Each scene shows the same named points in several views. A view is turned or mirrored, shifted and resized as a whole, has a little noise and may leave points out.

Scene 1
View 1
q_285: [ 18  24  -1  26   5 -15  -7  16 -41  -5 -17 -25   2 -30 -15  10  14 -26
  31  32 -19   7  13]
q_587: [ -2  26   0   6   9   0 -11   5 -43   0  -4 -20  15 -12 -25  17  15 -14
  18  22 -15   1  30]
q_925: [  3   5  -4   2  -3  13  -7   1  -2  -4  -2 -24  37  -3   0   7  29   3
   7   8   0   7  15]
q_767: [ -2 -17  10 -17 -13   5   2  20  -5   9 -22 -10  10 -17   6   3  10 -18
  18  18   4 -18  26]
q_116: [ 18  19   0  17   7  -7 -16  15 -36   6  -8 -21  -1 -24 -16  10  18 -23
  26  28 -12   3  24]
q_322: [-18   5   8  -9  -5   3   7   5 -27  -6 -19 -17  25  -8 -21  15   5 -13
  19  18  -7  -6  24]
q_192: [ 13  21  -4  13   8   1 -15   7 -28   3  -1 -23  15 -16 -11  11  24 -10
  18  19 -11   5  22]
q_340: [  6   1  22   6  18  -1  -4  12 -26   8 -14 -15  13 -28   0   3  15 -12
  17  15  -6   5  21]
q_288: [ -8   0  18 -12  11   9  -1  10 -15   8 -10 -11  25 -16   5   5  16  -3
   7   6  -1  -4  27]
q_206: [  0   7   6  10  -5 -13   9  16 -33  -9 -27 -21  10 -25 -16   9   4 -26
  30  30 -15  -2  14]
q_616: [-14   4  -2 -21  -9  18   2   1   1  -3  -4 -16  43   2  11   7  22   8
  -2   0   1  -9  26]
q_335: [  1   4   2   8   0   5  -7   2 -16  -3 -10 -25  26  -5 -19  14  22  -7
  20  19  -2   9  15]
q_549: [  6 -17  -9   4 -30   4  -5  11   2  -4 -19 -24  11  -2 -24  15  18 -20
  32  32   6  -4  11]
q_824: [  0   8   1  -5  -2   6   0  10  -7  -3 -11 -17  29 -16  14   2  21  -3
   6   8  -5  -4  18]
q_707: [ -6  -2  13  -4   0   5   0   8 -19   2 -14 -16  21 -12 -11  10  14 -11
  17  16  -2  -3  23]
q_101: [  5 -28  19   0  -6   3   7  15   5   4 -26 -17  21 -21   7   0  17 -12
  20  16  10  -1   8]
View 2
q_549: [ 32  36  -4 -17   1  27 -14 -29  34  -6 -11  19  -5   7   1  28  19  23
  -9 -24  25 -14 -12]
q_340: [  1  11  25  -4 -21   0 -33 -13   7   2  13   2  -4  17   4  11   3  24
 -18  -7  12   8   2]
q_116: [  3  25  26  10 -12   0 -30 -22  27   2  24   7 -19   0  -4   8  -3  21
  -9 -27  29  10   2]
q_616: [ 20   0   4   7  -4  18 -14  -6  -9   0 -11  23  27   8  -7  52  26  34
 -13  -4  -6  20 -21]
q_707: [ 15  18  12  -5 -11   7 -28 -14   4  -3  -2  10   5  11   0  21   9  22
 -10 -15   5   7  -9]
q_322: [ 23  28   9  -2  -8   1 -29 -18   5   1 -14   9  10   6  -3  17   1  20
  -9 -31  -5  12 -17]
q_288: [  6   5  16  -1 -18   5 -34  -7  -8  -6   7   7   6  16   4  26  10  22
  -9  -2   4  11  -6]
q_824: [ 13   1  13   4 -13  16 -14 -16   2  14   0  16  12  15 -10  39  23  38
 -28  -3   3  17  -9]
q_925: [ 11   8  22  -1  -3  18 -10  -6  13  -4   2  27  18   3  -1  39  20  26
 -16  -2  12  15 -23]
q_767: [ 26  12 -11  -8 -15  17 -30 -27   0   2  -5   1  -5  25  -2  31  20  34
 -15 -12   8  -7   7]
q_335: [ 15  25  23  -6  -4  10 -20 -12  21  -5  -1  20   9   1   3  21   9  17
 -10 -16  14   9 -19]
q_587: [  7  26  26  15  -6  -7 -33 -13  15   0  11  12  -1  -7  -7  12  -8  17
  -2 -35  13  23 -12]
q_192: [  2  17  31  13  -7   4 -23 -13  23  -1  20  18  -3  -4  -5  20   3  21
  -9 -18  25  19 -11]
q_285: [  2  34  36   4 -13  -4 -25 -27  39  15  19   3 -20   1  -6  -4  -8  21
 -21 -34  27  10   0]
q_206: [ 15  35  20  -6 -14  -1 -26 -29  26  17  -4   0  -8  13  -5   0  -4  23
 -23 -34   9   4  -3]
View 3
q_285: [  3  -2 -13  23 -17   6 -39 -20  -5 -21 -22 -35  26   0  -6  20 -13  16
 -18  36   2  41  20]
q_116: [ -6  -1  -5  20 -12  13 -22 -19   3 -11 -16 -30  26   6  -5  17  -7   3
 -15  26   7  45  23]
q_335: [ -8   7  10  15  -7  -4  -9   0 -13   0 -16 -26  -9   2   2   0  -7  10
   5   1   6  28  12]
q_101: [  5  -6  34   2 -22 -11  -4 -18 -17  25 -31 -12 -17  18 -24   1   7   8
  -6  15   6  23 -23]
q_587: [ -9  14  -6  24   2   7 -26   5  -1  -5  -5 -23  21   0  -7   8  -9   5
   1   8  13  40  39]
q_549: [ 15 -17  17  17  10   7   5  -7 -25   7 -18 -25 -15  20  10   7 -16  20
 -15  -5  -6  32 -18]
q_192: [-19  13   3  12 -13   8 -17  -9   0 -18 -13 -24  14   5   0   1  -8   1
  -2  14   9  39  23]
q_767: [ 13  -4  33   3   0   7  -7  -8 -10  30 -18   1   3  31 -28   0   2   6
 -13   5  10  34 -16]
q_206: [ 21  -3   0  23  -4  -3 -36  -6 -20   5 -21 -23  12   6 -18  16  -9  25
 -16  25   2  32  10]
q_824: [ -8  19  33  -9 -11   0 -19   0 -12  -2 -21  -3   0  15 -18 -20   2   6
   1   6  10  28   2]
q_925: [-21  21  27  -3 -11  -2  -4   2 -11 -10 -18 -14 -16   6   0 -21  -4   4
  10  -6   9  25   4]
q_707: [ -1   7  18  14  -4  -4 -13   2 -12  18 -15 -14   0  10 -18   2   0   7
   2   5  12  30  10]
q_322: [ 11  10  13  22   9  -5 -23  15 -20  20 -10 -12   1   5 -17   4  -7  17
   3  -3  13  27  19]
q_616: [-17  36  42 -12   7   2  -7  25 -12   7  -9   9 -10  18 -12 -34  -1   1
  15 -24  18  24  11]
q_340: [ -9   8  14  11 -25  -7 -20 -14   1  12 -22 -16  12   8 -28   9   6  -2
  -1  26  14  35  15]
View 4
q_206: [ -9 -38  -5  -6 -29   4  -4  13  -1  18 -18  -4   5  18 -21  -5   5 -49
   7   4 -23 -17   6]
q_335: [  4  -9 -16   4 -26   6  10  12   0  21 -10 -12   0  -4   3  -8 -14 -36
   0  -8  -1  -4  15]
q_285: [-15 -38  -2   4 -39   9 -22  15  20  24  -8  11  18   0 -18   3  -1 -45
   2  13 -27  -7   1]
q_322: [-11 -11 -16 -13 -15   5  16  15 -17  18 -25 -15  -9   7 -10 -10   0 -36
   6 -11  -5 -19   7]
q_101: [ 27 -16 -10  -6 -31  21  20 -10  -1   4  -4 -27  -6  37   6 -28  -4 -48
  17   2 -14   2  23]
q_767: [ -1 -12  -9 -29 -24  24  27   0  -4   1 -13 -24  -9  34  -2 -29   5 -40
  11  -1 -23  10  25]
q_288: [ -1  13 -20 -19 -20  29  16  -2   2  10 -14 -17  -2  15   9 -23  -4 -32
  16   1  -5  -8   2]
q_707: [ -4  -7 -16 -13 -24  14  14   7  -4  13 -16 -14  -6  12   2 -16  -5 -38
   7  -4  -8  -8   8]
q_116: [-18 -25  -8  -7 -40  14  -7  16  23  19  -6  11  13  -5  -4  -3  -7 -40
  -3  12 -22   4   1]
q_616: [  4  34 -16 -12  -1  27  28  -6 -12  14 -15 -34  -1   4   1 -24  -4 -16
  12 -22   7   1  28]
q_340: [ -1  -8 -16 -13 -35  25   0   0  13  12  -9  -5   4  16   6 -16  -6 -39
  14  15 -14 -11  -7]
q_925: [ 11  17 -15   7 -17  20  11  -1   2  19  -3 -23   6  -7   6 -17 -14 -25
   6 -13   6   3  24]
q_192: [-13  -5 -13  -1 -29  17  -6  11  19  22  -5   3  13 -13  -1  -6 -11 -30
  -1   2 -12   4   6]
q_549: [ 14 -39  -2   6 -31  -5  25  14  -9  13  -3 -24  -9  11 -10 -10 -10 -48
 -10 -17 -14  16  46]

In a view up to two points have been moved. Name them for each view, in the order of its rows, or write none.
view 1: none
view 2: q_288, q_824
view 3: q_616
view 4: q_549
